A landscape with many peaks, sampled at points; each row gives a point and its height.
A climber steps from a point to the highest of its 2 nearest points, and stops where none of them is higher. Distance is the straight distance between rows; heights are no part of it.
q_422: [100 124 116  97 165 141 105 142 159  67  97  82 122 149 106 116 103 168
 107 115 149 130 132  62 104 153 101  91  41]  (h 550)
q_490: [157  79 137  95 146 130 162 101  64 142  79 117  61 115 111 131 118 131
  96 148 157 146 169 131 102  95  80 121 141]  (h 228)
q_629: [ 76 130 114  84 167 113 108 194 188  59 132 139 139 147 147 117  90 100
 133 103 148 132 108  99 149 139 186 128  57]  (h 521)
q_178: [167 124 100 192 142 109  86 150 175 138 147  80 155 104 155 160 115 176
 133 138 184 116 124 134 168 128 142 142 147]  (h 354)
q_394: [151  71 116 125 129 112 159 114 105 141 145 125 128 109 151 191  67 141
 107 123 184 115 151 149 135 105 122 130 157]  (h 167)
q_520: [135  67  65 110 129 128 149  98 127 131 148 174 112 123 158 119  84  87
 151  99 114 151 149 147 166 117 181 175 145]  (h 487)
q_268: [136 120 144 133 107 122 148 100 105 140 135 150 124 127 138 148 118 119
 123 129 133 114 140 144 127 125 124 123 152]  (h 208)
q_948: [176  76  42 139 144 124 126 115 136 140 145 124 102 114 142 126  78 129
 131 144 166 142 137 135 175 126 154 161 164]  (h 532)
q_851: [135 130 213 129 129 131 110 137 103 158  94 116 104  96 123 131 191 149
 142 138 112 132 172 163  79 102  90 129 120]  (h 53)
q_659: [135 144 145 154 107 127 140 104 102 123 131 115 135 133 111 149 120 157
  99 139 154  91 122 100 118 142  92  96 142]  (h 525)
q_983: [155 159 166 179 146 103  69 184 153 127 105  87 125 101 143 152 170 188
 113 141 171 123 133 143 133  98 102  95 120]  (h 279)
q_528: [ 89 168 147  81 111 111 165 134  92  92 105 214 110 166 120  83 155  62
 112 122  97 117 101 115 123 116 149 101 132]  (h 382)
q_965: [160 115 143 153 129 124 127 120  92 130 103  71 109 119 110 176 109 187
  81 154 207 113 149 116 120 123  66  91 135]  (h 347)
q_417: [104 155 121 136  67 140 178  81 106 142 167 191 161 159 124 115 144  69
 131 110  70 108  81 126 125 149 148 131 180]  (h 443)
q_40: [119 172 135 149  80 142 160  81 113 157 145 173 158 147 120 101 166  82
 148 143  56 103  82 132 128 155 131 134 178]  (h 378)
q_762: [135  87 128 129 104 127 157  98 101 146 164 142 140 117 152 180  85 126
 116 102 159 117 154 148 121 118 127 132 154]  (h 183)
q_658: [ 54 167 158 107  85 124 159 168 139  93 198 170 197 159 141 157 107  82
 116  96 118 107  71 115 122 146 164  98 115]  (h 317)
q_171: [ 85 110 181 108 105 137 130 141 130 131 178 133 174 118 153 182 110 117
 153  86 122 130 152 147 107 148 159 139  99]  (h 457)
q_325: [194 107  51 155 132 127 121 106 111 153 125 152  78 132 121  96 121 114
 123 180 142 143 126 124 188 126 136 154 181]  (h 409)
q_950: [189  56  83 117 172 136 127 129 121 146 107  96  81 103 130 150  97 150
 138 139 155 184 176 165 140  97 120 163 145]  (h 414)
q_634: [130 166 124 138 103 117 151 102 107 131 117 182 125 149 122  94 167  82
 136 149  81 113  94 133 144 135 137 130 163]  (h 311)
q_265: [163 124 114 136 105 103 168  94  59 139 102 164  83 133 123 142 112 114
  67 164 185 108 119 119 142  97  94 106 188]  (h 282)
q_210: [139 157 156 155 104 145 141  81  82 145 105 117 113 123  86 101 161 138
  96 182 126  81 108  96  92 129  78 126 165]  (h 150)
q_477: [145 141 141 139 116 141 142  72  76 151  92 140  83 127  97  90 165 112
  96 178 118  95 120 101 113 122  86 132 172]  (h 174)
q_254: [154 155 168 180 131 102  99 152 124 136 108  91 123 111 129 165 148 180
  96 148 185 109 138 138 129 111  86  96 139]  (h 303)
q_567: [105 151  94 100 154 121 125 151 162  74 118 138 132 155 117  96 109 115
 126 115 122 138 111  90 145 147 150 109  78]  (h 520)
q_836: [ 63 132 109  75 140 120 130 170 168  79 158 166 159 146 147 105  99  76
 150  83  93 146  98 122 151 147 194 149  83]  (h 352)
q_480: [103 166 181 150  97 136 141 127 130 111 152 102 177 141 104 163 128 169
 119 129 139  98 112  95  92 157 100  88 109]  (h 465)
q_213: [118 157  88 152  74 158 160  64 101 144 179 148 153 167 106 109 114 114
 108 124  98  86  66  84 127 149 118 112 187]  (h 494)
q_959: [100 118 126 109  95 160 152  91 120 156 154 147 170 133 130 102 140  81
 170  92  21 149 123 143 118 162 157 163 129]  (h 256)
q_944: [147  67 139  73 190 123 123 157 132 112  88 105  72 108 145 146 121 145
 130 119 175 183 192 152 108 100 127 128  81]  (h 105)
q_155: [ 59 138 103  84 156 122 107 178 184  55 140 119 144 159 136 133  78 128
 110  95 144 128 104  82 132 145 153 102  48]  (h 587)
q_604: [107 122 110  95 112 122 150 107 101 110 124 188 108 151 130  96 122  83
 118  92  92 128 130 121 137 121 144 128 134]  (h 258)
q_644: [ 82 158 145 101 110 110 144 145 102  59 126 162 126 173 109 125  96 123
  68 112 176  93 100  73 105 121  98  65 111]  (h 636)
q_203: [159  69 126 123 156 100 124 156 143 134 122 118 112  88 166 169 103 135
 136 128 186 144 158 181 142  92 146 159 141]  (h 472)
q_639: [ 76 136 140 118  97 140 144 135 164 145 200 118 217 129 168 160 120  98
 170  80  67 143 106 142 125 177 181 152 107]  (h 123)
q_73: [141 119 123 120 105 144 165  68  60 145  97 167  72 136 101  75 153  85
  93 174 100 105 124 100 118 113  97 142 181]  (h 207)
q_105: [118 104 188 128 142 138  99 139 138 119 125  69 147 111 118 167 131 193
 134 113 147 136 172 125  84 135  98 112  77]  (h 155)
q_862: [174  97  80 150 146 108 119 134 145 147 130 140 107 104 156 134 112 121
 148 147 156 141 143 162 174 116 157 168 164]  (h 608)
q_860: [121 140 107 118 131 140 136  95 113 108 104 135 106 152 101  87 127 125
 114 130 108 119 113  85 124 137 114 112 118]  (h 637)
q_52: [162 140 145 130 170  81  95 190 139 129  78 142  77 103 160 127 158 122
 123 149 171 148 154 168 144  82 136 123 128]  (h 135)
q_22: [ 82 151 157  84 130  97 133 169 115  56 120 169 110 156 125 133 106 103
  79 115 187 100 111  94 124 115 133  75  90]  (h 694)
q_285: [153 188 131 148 151 130 101 127 125 124  59  97  89 126  94  71 192 150
 108 191 134 113 103  93 113 131  79 119 139]  (h 44)
q_236: [141 115 109  74 163 113 135 143 137 104  91 170  69 127 140  84 129  95
 137 119 125 172 155 134 144 113 165 137 103]  (h 398)
q_751: [ 83 197 172 145 107 110 134 171 168 110 165 110 215 143 126 174 139 142
 137 134 140  96  79 125 125 165 125  85 103]  (h 366)
q_27: [142 169 123 159 131 145 105 127 157 163 111 116 140 126 103  78 184 130
 184 159  54 140 105 143 134 141 123 161 133]  (h 340)
q_831: [159 125 118 188 138 123  74 151 183 143 150  73 160 101 143 153 133 187
 152 126 148 128 137 149 156 137 138 136 129]  (h 379)
q_980: [ 77 144 115 118  68 154 171  87 104 124 186 179 171 175 122 120 115  86
 108  80  78 111  90  99 101 137 136 118 167]  (h 510)
q_310: [148  98 140 126  98 131 171  80  44 150 120 148  89 127 107 146 110 123
  81 148 164 105 137 116 105 102  77 109 174]  (h 262)
q_180: [166  51  94  93 147 123 160 100  95 159 115 161  79 110 144 136 104 104
 143 133 121 166 174 174 134  95 136 166 155]  (h 508)
q_109: [175 119 154 174 117 124 113 112  87 201 120 133 101  97 141 152 162 144
 137 156 118 132 158 181 125  91  88 149 189]  (h 302)
q_451: [158 171 135 142 165 117  99 144 122 120  50 108  71 118 112  91 187 150
  99 171 161 137 138 108 116 116  83 107 130]  (h 69)
q_761: [131 154 158 158  95 170 142  69 121 176 143 104 157 122  97 117 167 141
 146 156  72 101 108 119  96 155 103 142 155]  (h 522)
q_675: [126 151 163 168  92 125 146 113 117 120 164 113 165 133 117 178 105 166
  98 127 174  87 122 100 110 151  97  85 136]  (h 495)
q_277: [159  70 112 111 157 115 136 131 122 132 117 121 100 107 148 152 100 136
 132 124 161 150 169 163 137 106 136 141 128]  (h 424)
q_409: [191  36  66 103 162 147 154 103  84 159 112 114  65 111 116 142  83 149
 118 148 156 171 164 147 140 101 108 158 154]  (h 447)
q_341: [168 153 114 188 135 123  63 175 183 155 129 121 136  94 144 112 173 148
 175 134  99 155 128 166 157 110 153 154 141]  (h 353)
q_446: [174 164  91 158 142 102 116 123 125 135  90 153  83 129 118  92 162 117
 125 174 140 129 115 127 174 127 132 131 163]  (h 141)
q_918: [ 83 155 169 142 118 115 114 180 183 125 182 113 212 120 166 181 121 128
 150 104 134 107 103 145 133 160 167 129  96]  (h 410)
q_136: [133  86 156 123 146 126 111 133 130 111 130  82 127 109 136 172 108 170
 128 112 163 136 177 145 120 125 113 127  95]  (h 132)
q_24: [ 59 118 123  78 146 133 115 156 153  64 147 129 143 154 120 134  72 130
 101  81 129 134 129  80 108 140 139 101  54]  (h 638)
q_127: [125 175 154 160  86 150 153  89  96 137 130 112 146 132  83 114 154 140
 101 176 121  64  89  86  91 148  80 110 161]  (h 131)
q_686: [131 122 131 124 131 154 132  94  93 107  98  86  98 132  92 109 121 163
  78 144 157 103 140  70  87 136  70 104 111]  (h 394)
q_322: [ 89 152 132  61 161 109 126 168 139  62  90 165  88 160 122  88 135  89
 106 114 138 141 123  90 122 119 145  90  67]  (h 655)
q_95: [ 46 125 105  85 101 145 144 120 115  91 190 186 168 173 130 124  73  86
  91  43 108 121 119 101 110 109 154 116 140]  (h 499)
q_252: [157  88 145 153 148 106 105 162 153 155 140 102 136  81 174 186 122 157
 141 117 169 133 155 190 140  85 145 152 145]  (h 533)
q_481: [146  54 125  91 161 104 157 142 101 107 116 103 108 112 139 197  61 151
  78 124 217 130 158 145 112  88  99 118 123]  (h 142)
q_885: [109 125  75 116 142 127 122 137 168  77 147 137 147 147 141 113  73 119
 124 100 128 128 111  94 157 143 163 134 101]  (h 456)
q_548: [166  48 104  97 156 112 168 120  96 136 126 113 110 106 142 190  61 145
  91 126 191 136 153 155 127  86 108 133 149]  (h 154)
q_363: [ 71 173 116 112  89 129 168 131 135 104 159 181 177 175 132 109 128  67
 136 109  66 115  61 120 138 144 154 107 139]  (h 253)
q_521: [167 123  90 151 122 109 145 110  78 137 114 133  94 134 126 141 104 138
  70 171 195 111 122 122 160 114  97 105 169]  (h 299)
q_694: [ 88 138 137  63 142 124 142 138 109  86  95 177  84 159 116  80 137  91
 111 106 119 140 135 102 113 112 138 105  93]  (h 547)
q_405: [138 120  84 148  89 154 143  57  91 160 164 149 123 153 110 116 109 126
 102 132 112  99 105  97 140 141 121 125 180]  (h 453)
q_361: [121 121 196 152 107 118 126 147 137 149 176 122 171 104 162 209 117 146
 135 113 175 109 152 163 115 119 142 123 137]  (h 600)
q_549: [140 163 128 153 137 144 102 120 155 147  98  87 135 124  89  76 181 145
 165 165  74 131 102 122 115 147 101 148 115]  (h 399)
q_115: [180  46  36 111 151 151 147  92  84 152 133 109  72 125 119 140  60 146
 105 146 165 158 145 127 160 108 120 151 165]  (h 470)
q_256: [ 94 142 107 115 111 119 146 127  97  82 141 171 129 168 118 123  82 108
  72  94 158  99 112  83 127 112 123  86 131]  (h 590)
q_222: [159  83 148 117 120 120 164  99  60 154  97 139  85 110 116 154 119 130
  91 156 160 130 161 143 102  94  76 125 165]  (h 245)
q_297: [124 109  80 107 136 149 131  90 122 116 123 133  98 153 102  85 110 123
 120 113  96 137 131  86 136 132 128 127 115]  (h 721)
q_913: [157  76 136 117 157 149 123 111  98 129  92  52  94 114 110 165 114 188
 104 140 176 143 178 123  97 123  72 113 110]  (h 196)
q_397: [149  70 157 127 159 123 112 144 123 130 122  63 117  98 141 196 106 183
 121 120 184 143 180 166 114 101 103 125 117]  (h 115)
q_720: [187 137 100 145 152 142 109 111  85 161  68 110  45 122 103  83 163 138
  91 211 160 132 131  99 140 116  84 136 166]  (h 55)
q_85: [171 107  77 140 169 129  92 149 163 109 105  88 104 117 121 118 111 167
 134 144 179 157 155 112 159 132 138 131 115]  (h 413)
q_378: [128 184 136 143 148 102 104 169 159 109  93 121 130 132 120 100 166 134
 148 152 121 132 106 132 135 137 131 114 103]  (h 221)
q_230: [162 112  89 134 165 128 110 126 140 102  99  93  90 129 120 116 113 165
 109 142 168 144 140  93 144 138 113 111 105]  (h 449)
q_227: [118 137 145 146 120 160 116 117 161 160 140  83 174 116 112 113 156 156
 188 117  49 151 130 142 113 168 127 156 103]  (h 677)
q_226: [150 182 117 150 146 110 112 141 139 123  86 140 102 140 114  75 174 121
 134 164 118 133 106 124 147 133 123 118 133]  (h 181)
q_470: [110 131 120 152 141 111  99 174 205 123 161 113 185 109 182 152 108 119
 168 101 136 121 108 149 166 153 197 176 122]  (h 565)
q_708: [183 110  87 195 146 104  91 157 169 147 137  93 129  89 160 156 107 166
 134 148 196 127 123 160 178 107 145 156 175]  (h 329)
q_101: [166  53  73 114 136 132 154  97 113 160 143 158 103 105 159 141  89  99
 149 120 134 150 157 176 155 103 159 183 167]  (h 580)
q_692: [101 124 178 115 147  89 100 196 159 125 144 141 149 104 172 167 131 100
 150 103 162 116 130 172 150 114 186 158 109]  (h 220)
q_262: [122 182 131 156 112 103 133 147 155 133 154 161 184 134 152 141 150  96
 155 124 108 108  83 158 161 157 164 132 148]  (h 168)
q_583: [150  87  93 100 128 121 162  93  80 136 108 169  64 130 130 112 100  99
 102 130 133 138 148 129 140  95 122 130 157]  (h 272)
q_597: [128 108 101 122 164 124 102 167 192 115 135 131 151 107 150 107 122 116
 183 101 113 167 145 145 160 145 192 175  97]  (h 544)
q_864: [104 152 104 109 133 152 127 121 163 117 102 109 147 147  94  79 150 120
 175 132  58 146 107 109 116 156 125 140  79]  (h 75)
q_452: [141 169 142 179 104 153 119  92 147 179 140  94 167 120 107 120 165 160
 151 158  82 106 104 124 120 151 105 137 154]  (h 586)
q_78: [145 150 168 152 156  97  61 209 168 117  97  97 122  91 154 145 172 171
 131 129 169 133 140 156 135  93 127 105 100]  (h 254)
q_839: [145 164 139 189 128 110  84 169 188 141 146 101 172 101 155 155 150 161
 158 125 127 119 117 163 159 132 147 137 136]  (h 417)
q_997: [ 63 143 136  70 112 160 156 125 123 110 122 148 152 152 106  65 151  71
 163 107  27 150  99 119 105 141 142 137  93]  (h 156)
q_523: [104 160 108 103 138 135 146 118 126  84  89 145 102 165  94  63 138 105
 107 141 107 119  98  72 116 130 114 100 110]  (h 561)
q_889: [143 124 112 152  82 147 153  64 111 175 168 170 146 133 141 131 134  96
 145 120  71 118 117 142 139 151 152 156 181]  (h 509)
q_939: [175 118 157 164 142 105 118 141  95 147  95  81 108 102 125 181 129 185
  93 157 200 127 154 148 119  96  72 104 149]  (h 328)
q_294: [ 92 175 126 131 104 164 153  97 144 125 117  77 179 145  77  86 158 128
 150 169  71 106  78  97  94 150  90 124 111]  (h 97)
q_572: [142 110 115 118 112 126 163  75  69 139 106 179  84 143 117 101 129  93
 103 142 116 118 128 118 127 109 112 132 174]  (h 240)
q_43: [ 88 141 171 110 156  93  89 215 182 107 142 125 167 111 159 147 136 107
 154 110 146 121 108 153 158 137 184 151  81]  (h 274)
q_842: [119 179 116 156 101 116 146 123 147 131 153 142 178 150 137 134 131 110
 141 130 109  99  88 129 153 166 146 122 142]  (h 197)
q_674: [ 57 131 107  75 125 131 136 147 143  89 160 164 165 162 130 110  97  81
 134  76  80 142 106 111 132 138 165 125  83]  (h 392)
q_448: [ 51 130 184  81  57 175 172 105  86 114 177 160 169 158  95 103 120  91
 115  80  76 128 114  98  47 132 108 128 129]  (h 640)
q_614: [133 103 175 124 155 144 105 123 123 114 100  56 116 115 109 157 128 195
 111 124 166 128 180 107  84 137  74 105  87]  (h 175)
q_752: [137 135 156 142 166  99  65 208 174 114 104 116 117  93 158 129 167 140
 150 124 154 153 144 168 144  94 158 135 101]  (h 219)
q_748: [181 111  93 135 142 147 132  92  67 158  77 101  51 127  98 104 127 145
  70 201 170 124 127  97 137 119  78 129 166]  (h 39)
q_789: [119 143 130 129 110 144 139  88 110 120 124 125 133 140  97 112 130 137
 116 129 113  97 115  89 109 142 104 110 128]  (h 575)
q_415: [103 170 196 126 103 112 143 140 109 110 121 150 144 136 112 135 156 120
 121 136 136  99 117 124  99 142 108  99 115]  (h 383)
q_355: [ 86 178 177 124 139  95  98 206 172 102 139 121 173 126 141 154 149 119
 147 121 137 113 100 145 147 139 163 115  81]  (h 322)
q_393: [135 128  95 143 153 103 100 168 196 104 140 126 153 117 155 123 112 125
 165 118 149 129 121 133 167 147 184 161 115]  (h 692)
q_709: [ 76 139 153 106  77 164 163  98 127 154 170 132 195 135 126 128 141 100
 164  95  41 145 111 132  95 164 141 139 117]  (h 198)
q_147: [111 110 103 106 115 143 137 111 144 131 142 148 152 128 134 106 127 100
 176  95  50 155 135 139 141 160 163 165 107]  (h 335)
q_790: [ 42 176 146  90  83 127 165 161 129  92 174 170 186 174 124 131 120  67
 130  96  84 118  62 117 118 144 146  94 119]  (h 288)
q_979: [116 197 161 174 103 121 130 143 156 134 150 113 199 141 120 157 152 147
 140 141 125  95  81 127 127 156 113  96 130]  (h 393)
q_457: [191  91  31 154 150 133 107 124 140 144 136 128  84 120 121  93 102 131
 150 170 157 165 146 120 183 133 166 167 167]  (h 473)
q_120: [102 137 126 140  91 180 148  70 134 147 169  83 185 144  88 125 117 155
 135 127  78 107  97  87  95 165 103 122 110]  (h 626)
q_823: [ 80 145 119  69 134 158 146 122 149 103  99 129 137 154  92  53 153  91
 168 121  38 157 102 106 104 145 133 138  72]  (h 114)
q_251: [109 119 125 135 102 162 141  87 144 148 167 106 178 136 118 132 113 145
 151 105  76 126 122 112 110 168 125 136 110]  (h 698)
q_158: [ 63 134 167  98  49 170 177  90  90 129 189 177 172 164 115 116 127  84
 116  62  66 130 105 107  66 136 128 128 156]  (h 579)
q_931: [117 159 103  93 169 114 111 167 179  82 102 133 112 146 126  86 140 114
 140 124 127 153 118 108 141 143 159 114  70]  (h 597)
q_497: [156 106 185 140 150 133  95 150 114 155  84  87  90  88 134 143 174 174
 137 133 128 152 183 177  96  89  88 134 127]  (h 78)
q_610: [164 132 163 200 116 136  89 129 146 179 150  93 147  92 149 168 155 183
 142 130 124 131 145 178 132 111 117 128 155]  (h 652)
q_424: [108 113 146  96 118 140 139 115 106 115 124 154 120 139 122 119 120 109
 126  96 106 127 152 121 115 122 132 120 100]  (h 308)
q_837: [151 106 191 145 109 138 131  97  92 193 128 143 114  97 139 151 163 129
 148 136  98 130 175 186  95 105 101 150 171]  (h 345)
q_186: [183  46  37 138 138 146 139  96 109 156 160 109  93 118 129 142  65 148
 123 137 161 144 142 139 169 124 136 160 163]  (h 493)
q_82: [188  73  60 125 183 122 114 155 151 125 103 102  78 104 134 125 103 143
 142 149 185 186 176 139 155 105 148 164 147]  (h 369)
q_712: [118 164 196 158  99 106 123 153 126 137 155 139 164 116 145 179 144 142
 127 123 158 102 129 156 116 129 137 107 133]  (h 530)
q_989: [ 78 131 111  99 100 123 153 113 100  87 174 180 143 177 128 122  81 103
  83  68 125 106 114  90 120 113 136 108 144]  (h 546)
q_555: [131 102  87 129 140 124 119 127 154  93 145 123 137 126 142 140  80 135
 119 110 160 121 134 107 156 140 152 134 113]  (h 411)
q_865: [162 155 141 204 104 149 105  94 137 193 159  89 155 120 118 146 158 181
 142 161 109 108 111 132 132 150 105 126 170]  (h 650)
q_650: [110 182 181 115 152  97  95 196 151 112 100 125 130 132 122 120 182 131
 145 135 130 128 118 142 120 132 132 106  77]  (h 263)
q_955: [173 117  99 163 139  98 125 135 113 128 113 100 106 119 138 168 104 162
  78 159 211 116 134 134 161 112 101 113 159]  (h 318)
q_620: [112  84  78  93 129 159 144  78  99 118 129 156 100 152 115  80  90 114
 108  86  99 143 149  96 120 110 124 133 123]  (h 634)
q_413: [113 155 134 159 123 117 100 165 184 135 164 112 198 116 162 153 139 133
 167 108 114 124 106 161 154 154 171 144 117]  (h 476)
q_632: [ 76 143 136 106  86 152 161 121 138 145 194 144 202 140 152 141 120  86
 156  83  54 140 102 133 121 172 168 137 118]  (h 159)
q_68: [141 126 169 108 178 104  81 194 143 127  89 128  85  95 155 130 173 129
 143 124 155 162 167 174 133  86 147 127  92]  (h 176)
q_907: [167 160 144 126 173  99 105 171 128 122  56 129  53 107 136 102 178 131
 110 157 177 154 154 140 127  96 109 101 131]  (h 99)
q_421: [102 197 179 139 125  85 117 200 154 114 140 148 170 127 148 157 156 108
 136 132 143  99  93 158 147 137 161 112 118]  (h 365)
q_678: [112 177 139 143 103 157 148  95 137 123 124  88 164 143  74  93 154 145
 119 180  95  80  77  79  93 148  83 110 132]  (h 113)
q_897: [121  93 106 112 141 135 110 132 173 127 145 133 153 117 145 117 115 110
 180  91  76 165 146 154 145 157 180 175  93]  (h 428)
q_207: [ 83  83 158  88 122 133 133 143 128 117 173 136 160 121 156 164  84 110
 137  71 122 130 162 150 117 139 166 145  88]  (h 400)
q_235: [114 128 155 139 101 163 133  92 150 166 166  85 192 121 119 145 138 149
 172 108  62 139 131 139  98 171 133 147 110]  (h 809)
q_611: [125  57 126  63 187 129 120 162 146  89 111 104  94 117 151 149  80 133
 121 101 179 163 188 128 119 108 143 136  67]  (h 100)
q_287: [143 127 114 156  73 168 154  36  97 189 172 149 145 139 123 126 141 109
 140 136  67 109 110 120 115 155 136 148 186]  (h 446)
q_612: [128 127 106  86 171 115 122 160 158  87  95 147  86 132 147  90 127 107
 133 122 146 156 151 119 142 128 167 130  83]  (h 488)
q_917: [153  82 147 105 126 111 158 107  84 162 107 170  92 109 147 145 139 101
 137 133 119 150 171 187 123  91 126 153 156]  (h 444)
q_735: [ 94 168 109 127 106 121 152 126 139 102 157 165 168 161 133 125 122  94
 133 111  97 105  74 117 146 152 149 113 134]  (h 225)
q_564: [148 183 120 162 155  85  95 187 170 116  99 144 122 117 144 105 168 126
 144 152 141 127 108 154 164 117 155 129 130]  (h 241)
q_311: [ 97 119 218 125  89 136 137 145 122 151 189 135 176 113 150 200 122 133
 138  93 144 127 159 154  92 141 151 125 109]  (h 519)
q_729: [172 144 132 219 118 143  74 126 159 186 152  80 150 102 133 146 159 195
 150 140 110 122 119 156 143 127 112 135 162]  (h 714)
q_332: [107 154  97 147  85 183 149  69 147 156 171  81 187 150  84 109 121 145
 154 151  74 102  66  88 114 168 106 126 132]  (h 582)
q_755: [167 105 157 174 130 122 101 145 142 171 135 102 128  86 154 171 141 168
 143 122 143 140 160 191 133  93 124 141 157]  (h 591)
q_747: [114 142 133  99 138 159 138  99  98  94  78  97  93 142  79  80 139 140
  80 148 140 102 128  52  74 130  76 103 103]  (h 430)
q_642: [126 105  98 119 160 162 103 108 148  88 110  55 118 143  95 117  97 195
 108 124 149 130 141  60 111 158  88  99  70]  (h 511)
q_383: [ 97 155 118  78 147 157 143 108 111  75  82 129  90 158  81  51 139 119
  78 133 118 114 108  43  84 119  89  88 102]  (h 486)
q_978: [ 72 157 166 123  94 125 139 155 153 118 192 139 199 141 154 178 106 107
 130  96 130 108  96 123 123 159 159 115 103]  (h 356)
q_485: [160 156 112 169 146  91  84 185 167 133 113 151 123  97 159 110 163 116
 165 144 126 142 128 167 168 111 168 156 150]  (h 290)
q_238: [177 106  48 150 111 134 136  80  88 168 140 151  84 137 126 108 104 120
 112 170 141 121 110 121 180 131 128 144 189]  (h 390)
q_993: [ 72 115 114  84 154 116 117 180 185  83 145 152 154 133 167 124  79  83
 143  87 128 134 113 116 156 144 199 162  80]  (h 432)
q_594: [ 70 141 165  56 128 113 150 153  91  91 116 205 105 163 118  90 154  61
 114  99 102 130 119 116 113 110 151 101  99]  (h 455)
q_554: [145 111 102 140 146  96 127 143 148 118 126 121 125 116 159 150  91 138
 122 129 190 113 133 133 160 122 147 137 133]  (h 370)
q_516: [167  78 125 119 154 140 133 102  82 142  93  83  84 119 120 146 114 164
 107 146 167 145 167 131 115 113  73 126 134]  (h 210)
q_968: [112 150 145 117 149 135  93 157 176 118 111  76 156 125 108 113 152 159
 171 120  92 154 134 133 111 154 123 131  63]  (h 523)
q_981: [ 93  85 154  80 123 127 137 130 109 112 150 154 126 125 145 143 101 106
 138  81 121 133 165 136 112 127 142 127  96]  (h 350)
q_117: [100 175 106 122 120 158 142 113 158 129 107  93 160 149  82  67 163 116
 172 159  53 125  72 105 116 150 111 132 103]  (h 77)
q_725: [151 114 145 146 115 141 136  93  73 127 108  81  92 126  95 143 112 169
  70 159 191 100 142  89  97 124  59 101 139]  (h 367)
q_242: [ 37 120 119  78 116 147 136 139 125  86 179 167 164 165 135 127  71  91
 108  53  97 138 120  99 107 125 159 120  97]  (h 451)
q_319: [116  51  88  85 133 163 142  88 107 122 147 146 114 140 135 114  76 109
 127  69  98 152 174 122 120 116 145 153 117]  (h 554)
q_12: [120 191 175 158 111 109 128 140 132 119 124 114 161 135 113 143 153 148
 127 151 141  91 102 119 113 148 103  95 122]  (h 426)
q_329: [177 144 120 160 143 116 116 114  95 161  68 130  65 111 124 103 169 133
 107 183 144 133 141 131 135 102  87 136 167]  (h 76)
q_349: [130 163 198 172 108  97 112 167 132 159 150 141 159  99 160 175 160 136
 136 124 144 110 129 181 130 104 146 119 147]  (h 478)
q_510: [101 148 156 128 130 150 104 139 171 140 123  71 177 123 101 113 161 162
 184 124  58 149 123 140  99 159 116 139  74]  (h 589)
q_740: [114  79  86  99 130 143 140 108 133 117 154 156 127 133 145 116  83  99
 143  80 102 142 155 128 146 127 164 158 118]  (h 483)
q_49: [144 109 114  94 155 123 142 107 100 128  87 160  63 132 131  92 128 101
 123 131 130 158 160 126 133 109 136 130 121]  (h 319)
q_577: [116 162 140 103 108 115 166 111  93 109  86 205  96 157 114  70 176  65
 124 148  84 113 103 119 130 122 132 125 153]  (h 307)
q_38: [136 156 131 157 147 134  84 143 170 127  96  72 135 120 103 100 174 177
 159 148 102 146 122 124 117 141 108 125  95]  (h 458)
q_705: [119 190 165 147  99  90 142 152 123 141 143 190 156 134 155 130 177  78
 149 134  97 104  90 167 151 137 159 123 156]  (h 129)
q_879: [186 154 105 157 152 101 108 149 114 150  64 145  54 119 129  97 170 128
 113 188 158 154 137 139 157  96 115 132 170]  (h 103)
q_563: [165  77 154 128 165 132 108 140 117 149 101  78  99  93 134 166 137 172
 134 128 154 163 185 179 110  94  96 136 121]  (h 98)
q_157: [159 104 112 146 153  96 120 156 136 113 110  97 111 113 147 163  97 157
 102 146 210 128 145 139 156 110 118 122 128]  (h 339)
q_749: [125 163  98 163  80 160 153  71 133 157 170 120 168 158 100 119 125 132
 133 145  89  89  66  89 127 166 117 119 156]  (h 536)
q_260: [141 104 182 125 104 121 153 101  75 181 122 178 109 104 141 148 160  98
 145 133  98 134 171 186 102 102 118 150 173]  (h 388)
q_606: [155 102  83 138 147 145 117 108 128 106 123  72 102 137 102 134  91 182
  98 133 167 122 142  76 143 150  96 106 106]  (h 479)
q_231: [ 86 115 123  93 145 144 118 128 147  71 124 106 134 154 111 128  84 157
 105  92 140 127 135  71 100 142 107  92  61]  (h 588)
q_706: [165 151 154 182 106 113 126 100  96 188 121 139 115 105 135 149 163 137
 125 162 125 116 138 158 127 109  97 133 190]  (h 275)
q_769: [ 81 129 131  76 110 140 154 112 107 114 126 175 131 159 113  83 138  77
 136  88  49 140 117 121 112 128 145 128 114]  (h 205)
q_622: [121 189 190 156 125  82  99 198 136 136 125 155 142 109 157 159 176 119
 132 136 149 104 113 173 142 102 151 107 138]  (h 419)
q_912: [150  93 150  89 190 120  92 182 143 122  73  96  67  98 144 127 163 151
 144 120 164 178 192 161 111  96 128 126  85]  (h 134)
q_813: [141 143 152 165  79 160 151  54 102 188 156 135 147 128 108 120 163 122
 138 157  70  96 111 122 105 150 108 153 185]  (h 461)
q_929: [196  99  65 159 178 121  86 162 162 126 102  97  85 106 133 115 126 154
 141 162 187 177 160 127 166 118 145 151 142]  (h 373)
q_408: [157 105 109 159  95 124 145  83 114 182 171 164 141 120 160 159 125 104
 142 124 112 121 135 167 145 132 153 158 186]  (h 602)
q_742: [172 100  89 159 121 122 122  99 124 165 148 143 114 112 147 127 120 119
 152 135 122 139 143 159 159 131 147 165 171]  (h 715)
q_11: [162  96  71 144 101 148 145  55  82 166 153 154  99 142 125 117 101 113
 109 148 121 112 121 116 152 129 124 138 191]  (h 420)
q_51: [135  53 123  64 180 109 140 168 128  97 108 114  93 107 157 177  69 134
 101 117 211 149 166 142 116  86 130 130  99]  (h 124)
q_872: [137 146 161 149 107 121 133 100  99 156 125 149 124 121 130 136 153 121
 142 137 110 114 135 149 122 130 115 134 159]  (h 236)
q_828: [151 167 110 182 128 131  87 151 181 154 127 116 147 116 119  94 181 137
 187 144  69 148 102 159 153 135 134 153 136]  (h 300)
q_846: [ 74 163 156  76 146 105 124 179 134  53 107 155 113 159 121 122 129 100
  93 120 153 115 107  92 119 127 134  72  70]  (h 768)

Where does a climber stop that starts at each point below?
q_238 | q_235
q_548 | q_101
q_735 | q_393
q_929 | q_24
q_52 | q_297
q_446 | q_361
q_674 | q_846
q_944 | q_297
q_310 | q_931

Call two points neighbours if one is among the 2 nearest of the other. Go from one point of each pair to the other, from neighbour to neighbour, staying as high as possible. Name the lowest point that can't be avoided.
q_24 and q_846 | q_836
q_931 and q_729 | q_864
q_742 and q_448 | q_577
q_24 and q_235 | q_82
q_448 and q_341 | q_828
q_729 and q_948 | q_287
q_101 and q_297 | q_740
q_235 and q_729 | q_238
